A landscape with many valleys, sampled at points; each row gives a point and its height.
From any point a ball rolls to the lowest of the 2 points nearest to it. It stops when none of these is lower. Distance is the straight distance between rows; heights are no part of it.
Bira: [ 12  38  14   6  18  24  19  29  27 -41 -34  14  -7   8   6  11  33  15
 -22   3]  (h 516)
Balor: [ -5  12   2  -8  -8   6  20  11   3 -41 -31  -5   9 -21  -3 -11  13  12
  -4  10]  (h 349)
sula: [ 34   1  22 -12  37   8 -10  -8  20  33 -11  12 -45  22 -12  28  15  -4
  47  11]  (h 301)
veriz: [-35 -15  11  17  -7   5 -46  24  33 -41   5  17 -10 -36  26  37  -1  17
  25   1]  (h 542)
Disu: [-12  -6   1   3   9  -7  16   9   4  12   2  -9  -6 -11  -9   4  -4   0
 -13   0]  (h 565)
gubus: [ 32   1   4  -6  34  30   0  -1   7  -5 -24   5 -29   3  -3  25  39 -12
   4  10]  (h 199)
kun: [ -2 -18   5  -8  -2  37  -6   4  -4 -30   3 -14  16 -20  21  11  29 -10
   8  41]  (h 726)
Dipar: [ 16  -1   5 -18  13 -31  18 -19   0  18   0  12  -9  20  -5 -18 -15   3
 -20 -35]  (h 517)
relun: [  5 -25   0 -11  13  12  -3 -14 -18  31  25   4 -13  14   5  11  12 -21
  13  14]  (h 229)
dizo: [  4  22  19   4  14  14  14  35  25 -51 -39 -12  -7  -9  -1   1  31  15
 -19   4]  (h 465)
luru: [-10   0   0  10  -7   7   6 -12 -20  20  23   2  27   6   7 -26 -12 -12
 -20  14]  (h 526)
Gava: [ -9  -4 -16  -1 -13 -10  -1  -3   2  21  15  13   1 -10  -7  15 -23  -1
  19   0]  (h 318)
lufe: [  3  -5  -9  -6 -24 -10  11  -3 -30   9   2 -19  22  15   0 -34 -11 -14
 -18 -14]  (h 427)
zom: [ 14 -15   3 -11  18  21   0   8   6  -1  -3  -7 -28  -6  -7  30  30 -10
  10  19]  (h 130)
ritur: [  9   1  16 -22  35  -6  10  13   9  15 -21   6 -36  16 -12  19  12   6
  23   0]  (h 372)
pek: [ -7  -7 -18   2 -17  14 -20   3 -35  30  33 -12  12  36  16 -23 -13 -31
 -20  -9]  (h 660)
popot: [-11  -5   3  -2  -7   9 -13  19  24  -5   9  13 -23 -24   3  41   1   1
  29  17]  (h 303)
Rud: [-18  20 -16  12  -9 -17   5  -1  10 -22 -14   0   9 -32 -16  19 -16  25
  10 -13]  (h 397)
Teb: [ 22   0  17 -16  11   5 -12   6  28  29   1  16 -37   3 -10  33   5  -7
  50  14]  (h 270)
Gipat: [ 24  -2  22 -18  23   5   5 -18  -1  15 -21  36 -38  20  -4   9  31  -6
  14   6]  (h 269)
gup: [ -3 -12  -4   5  -9   9  14 -12 -11  14   9  14  17   2   6 -13   6  -2
  -5  18]  (h 474)
vamuv: [  4  20 -30  16 -39  -3 -19 -20 -37  27  10 -10  27  20  -1 -24 -30 -18
 -26 -35]  (h 758)
kigav: [  8  -5  14 -10  11  -3  19 -24 -23   0   1 -15   3  21   0 -46  10 -13
 -20  13]  (h 176)
nat: [  4   6  -4  -7  23   9 -10  32  25 -19 -18  16 -32  -3   2  36  13  22
  32   2]  (h 375)
noda: [ -9  11  10  -4   3 -10  20  -5   1   8 -29  19  15 -10 -12 -12  -3   9
  -6  -5]  (h 508)
bel: [ 13   3  22  -7  -5 -15  15 -18 -22   0  -5 -21  19  26  -1 -64  -3 -12
 -30  -6]  (h 276)
Lun: [-15  -7   7  10  13   2   8  19  15   0  -4   1 -10 -18  -6  17  11   4
   0  13]  (h 591)
Pim: [  7  11  -2   2  -5 -27  24 -35 -16   4  -3  -2  22  21  -3 -34 -18  11
 -31 -36]  (h 459)
puv: [-18  15   2  20   4   9 -32  37  29 -55 -21  26 -11 -26  14  24   3  24
   5  -4]  (h 463)
kuvap: [ 18 -21   4  -2   7  -7 -19 -17 -19  49  37  17 -21  48   5 -12  -9 -17
   0 -16]  (h 593)
fugoz: [-25 -19 -30   8 -31   5 -26  13 -16  16  34 -19  29  -7  10  14 -30  -3
   8 -19]  (h 418)
sos: [  4  14  16 -11  18   8  28  15  10 -34 -35 -10   2  -6   3 -14  26  10
 -15  10]  (h 408)
som: [  4 -16  -7  -7  -2  29   3  -4  -5 -12  22 -16  21  -6  17  -9  19 -15
  -5  36]  (h 701)
gema: [  0   5  21  -4  -5 -37   6 -27   3  42   1  24 -10  20 -20 -10 -26  10
   8 -33]  (h 448)
Ruka: [ 29  23   9  -1  36  27   3  13  20 -20 -35  12 -33  15  -2  36  45   3
  -4   4]  (h 264)
feb: [  5  13  -9   6  13  19 -22  40  35 -39 -21  28 -17 -14  16  35  11  17
  13   3]  (h 419)
siler: [-28 -14 -19  13 -19  -2 -23   9 -11 -28  25 -41  30 -35  13  -2 -15   1
  -6   3]  (h 143)
ziki: [  1   1 -11   6   7  23  -6  19  20 -35 -13  21  -5 -15  14  20  15  11
   8  21]  (h 455)
duz: [  9 -22 -10 -10  -8   9 -23  -8 -34  36  37   7   0  38  14 -16   0 -31
  -7  -6]  (h 629)
siru: [ 15 -17   6 -26  23 -12  -6 -12 -24  36   4   2 -32  35  -8  -5   7 -12
  10  -7]  (h 442)
mul: [-23 -14  -9  -2 -15   1 -15  10  15  -3  16   6   1 -27  -3  34 -10   1
  28   8]  (h 256)
Bitu: [ 20   1  38 -17  26  -1  14 -28  -4   5 -31  29 -27  22  -4 -13  34  -6
 -13  -5]  (h 323)
Lovop: [  6  14 -36  18 -34   0 -15  -9 -22  13  23 -25  35  -1  -1 -12 -37 -17
 -24 -19]  (h 737)
luba: [  2  18  -3   7 -12 -18  -1 -27 -33  10  10  -1  18  26  -6 -54 -25 -10
 -37 -33]  (h 412)
Pufo: [ 12  -9  -7 -21   5 -21  14  -4 -18  11  -5 -10   0  22  -3 -31  -8  -7
 -25 -24]  (h 477)
lunad: [  7 -17  -4  -4 -24  19   4   0  -3 -26  21 -30  37 -15  16 -23  10 -13
  -1  33]  (h 672)
zodi: [ 10 -11  11  -7  27  14   7 -20 -16  16  -2   3 -21  13  -4  -3  35 -16
   3  22]  (h 142)
sigu: [-10   8  21  -2   1 -26  20 -13   0  29 -11  20  -2   1 -23  -8 -12   5
  -7 -17]  (h 476)
deg: [ -5   8 -10  -2 -11 -24 -12  -5 -11  47  28  -5  -6  35  -7  -6 -43  -5
  21 -24]  (h 502)
buz: [ 25  12  32 -15  27  22  18 -15   5 -11 -39  22 -22  19   0  -2  43  -6
 -18   7]  (h 374)
Dav: [  5 -22   2 -24  17  22 -12  -6  -3  18  13   7 -22   2  -3  31  19 -21
  22  26]  (h 196)
bof: [ 18   5   6   5  -5  -1  35 -13  14 -14  -8  -6  20  -7   3 -21   9   4
 -22  10]  (h 521)
vof: [-35  -1   7  36  -9   5 -41  17  24 -57 -19  13   3 -43  24  22   1  23
   7   6]  (h 507)
bubel: [ 11  12   2  -6  26   5  10  24  25 -17 -30  19 -24   8   3  25  24  17
   7  -5]  (h 331)
fatog: [  5  -7  22 -20  35 -15   9 -10  -3  28 -13   6 -30  22 -11  -5  11  -5
  -1  -8]  (h 409)
bozut: [ 24  -1  11  -8   9  -3  27 -19  13   3  -4  11 -11   6  -1 -12  17  -8
 -27   6]  (h 456)
dep: [  6 -13  -8 -19   6 -20  -6   2 -15  36  21  -1 -21  29  -5  -7 -16 -14
  24 -10]  (h 472)
fuma: [  2  22  -9   0  -7 -24  26 -31  -7  -5 -14   2  20  -6 -17 -14 -23  13
 -18 -26]  (h 457)
Latun: [ -4  17  -1   2  -8 -32  10  -1  17  30  10   0 -13   6 -24  15 -39  15
  28 -18]  (h 399)
mezo: [ 24  22  23 -16  46   9  -3  16  30  15 -28  11 -43  23 -12  33  14   8
  34  -2]  (h 337)
lazet: [ -3  11   6  18 -31   4   6  -6 -10 -10   6 -44  42 -12  -8 -34 -12  -4
 -15  16]  (h 598)
sek: [ 19   3   7 -12   9  13  -4   4   6  11 -23  35 -30   8  -9  30  29  -1
  30  11]  (h 211)
Velit: [-18  24  13   9   3   7  10  17  20 -18 -24  15 -10 -23 -12  12  10   9
  -9  10]  (h 620)
Pevuz: [ -9   5 -14  11  -8 -17  -2 -19 -16  39  28   9   5  22  -7 -15 -29  -5
  -7 -16]  (h 531)
Vif: [ 23 -13  15  -9  22  17  11 -20 -11   4  -1 -14  -7  10   3 -25  30 -24
 -16  30]  (h 26)
gov: [-24 -19 -17  10 -23   3  -4   9 -22  28  27  -9  22   3  10  -1 -16  -6
   1  -6]  (h 366)
tizof: [ 19   7   9  -9  19   8  27   0  17  -6 -22  23 -14   7  -3   7  24   3
 -11   5]  (h 396)
legug: [  1  -9   8  -5  -2  -4  11 -22 -13  20   2  36   0   2   1 -15   4  -8
   5   6]  (h 420)
Vugiz: [  4  14 -25  23 -38   9 -10   2 -22   0  28 -44  36   6  -2 -29 -25 -18
 -31  -6]  (h 717)
Pob: [-13  -1 -22  25 -19  -5 -19   1 -11 -32   8 -45  42 -37   1  -8 -24  16
 -11  -3]  (h 234)
duton: [-16 -21 -12  -6  -5   6  -7   2 -20  34  34   0   4  17   9   4  -5 -11
  12   9]  (h 302)
gipa: [  2  -5   4  -9   1 -11   7 -10   5  27   7  27 -17  14  -7  10  -2   1
  25   9]  (h 370)
Zole: [-29 -15  -7  25   3 -12 -31  20  29 -27   4  -4 -10 -32  15  35 -11  22
  24  -1]  (h 566)
zipim: [  1  -2 -36   6 -29  -6   3  -9  -9   2  25 -13  23 -13  -1   1 -24  -5
 -13  -9]  (h 757)
zef: [  5  -5   3   2   3 -20  -2 -22 -15  37  30  17 -18  39  -3 -21 -13  -5
 -16 -18]  (h 561)
dasa: [-36 -21 -24  -1 -19  -7 -26  15 -12   3  24 -20  21 -22  -1  21 -27   3
  22  -8]  (h 454)
sofin: [ -6  15 -11  21 -17  -9  13 -10 -20  -2   3 -35  41  -6 -11 -27 -21   5
 -26  -6]  (h 570)
Ropu: [  1  -3  11  -3   7  24 -30  25  30  -6  12  13 -32  -9   4  58  15   7
  51  21]  (h 344)
Raso: [-15   1  -9  15  -2   7  -8  21  15 -44 -17   0   8 -39  15   6   7  14
   2  12]  (h 394)
lili: [  7  15  25  -9   3 -38  17 -11  22  37  -2  11 -21  24 -15   2 -23  10
  21 -27]  (h 426)
nopo: [ -2  -3 -24   6 -22  12 -11  10 -20  10  32 -33  25  12  15 -25 -15 -26
 -27   3]  (h 693)
ligin: [-23 -18  -6  -1 -19   8  -9  11   1 -15   7  -3  10 -32   4  13   6  -1
   7   7]  (h 178)
Rulo: [-25 -27 -20   8  -7  -4 -34  14  16 -30  19  -9  14 -40  21  28 -18  15
  11  -4]  (h 592)
Zorun: [-11   9   2  20  -9   7  -8  27  17 -70 -34  -8  17 -28  14  -1  16  31
  -3   6]  (h 453)
Moz: [-15  -3 -13  23 -10  -4 -11   3  10 -37  -5 -13  27 -44   8   6 -15  17
  -8  -1]  (h 324)
faru: [  3  -5   6   8 -33   7  -1   8   5 -37   1 -41  45 -30   6 -31   0  -3
   1  26]  (h 637)
Vup: [  0  -6   2  -5 -20   9  11   8  -5 -22 -14  -9  12 -20   5  -6  13  -1
  -2  17]  (h 284)
mari: [-16   1 -10  13  -1  -9  17   0  -4   4   2 -14  19 -10  -5 -12 -12  11
 -18   0]  (h 534)
kamu: [ -4  30 -15  13  -9 -15  16 -23  -6 -20 -16  -9  27 -27 -25   3 -22  20
  -9 -16]  (h 428)
napi: [ 13   3   0  -7 -13 -15   4 -17 -33   5   6 -19  13  37   8 -62 -12 -15
 -36 -28]  (h 356)
dilak: [-16  12  -9   6   1 -23   9   8  19   1  -4   2  -6 -12 -12  24 -22  25
  19 -12]  (h 368)

For each start below, name the point where the ball stops.
ritur -> sek
fugoz -> zom
lufe -> Vif
vamuv -> Vif
Zole -> feb
noda -> dilak
gup -> ligin
som -> mari
dizo -> ligin
ziki -> siler
Pim -> Vif
duz -> sek
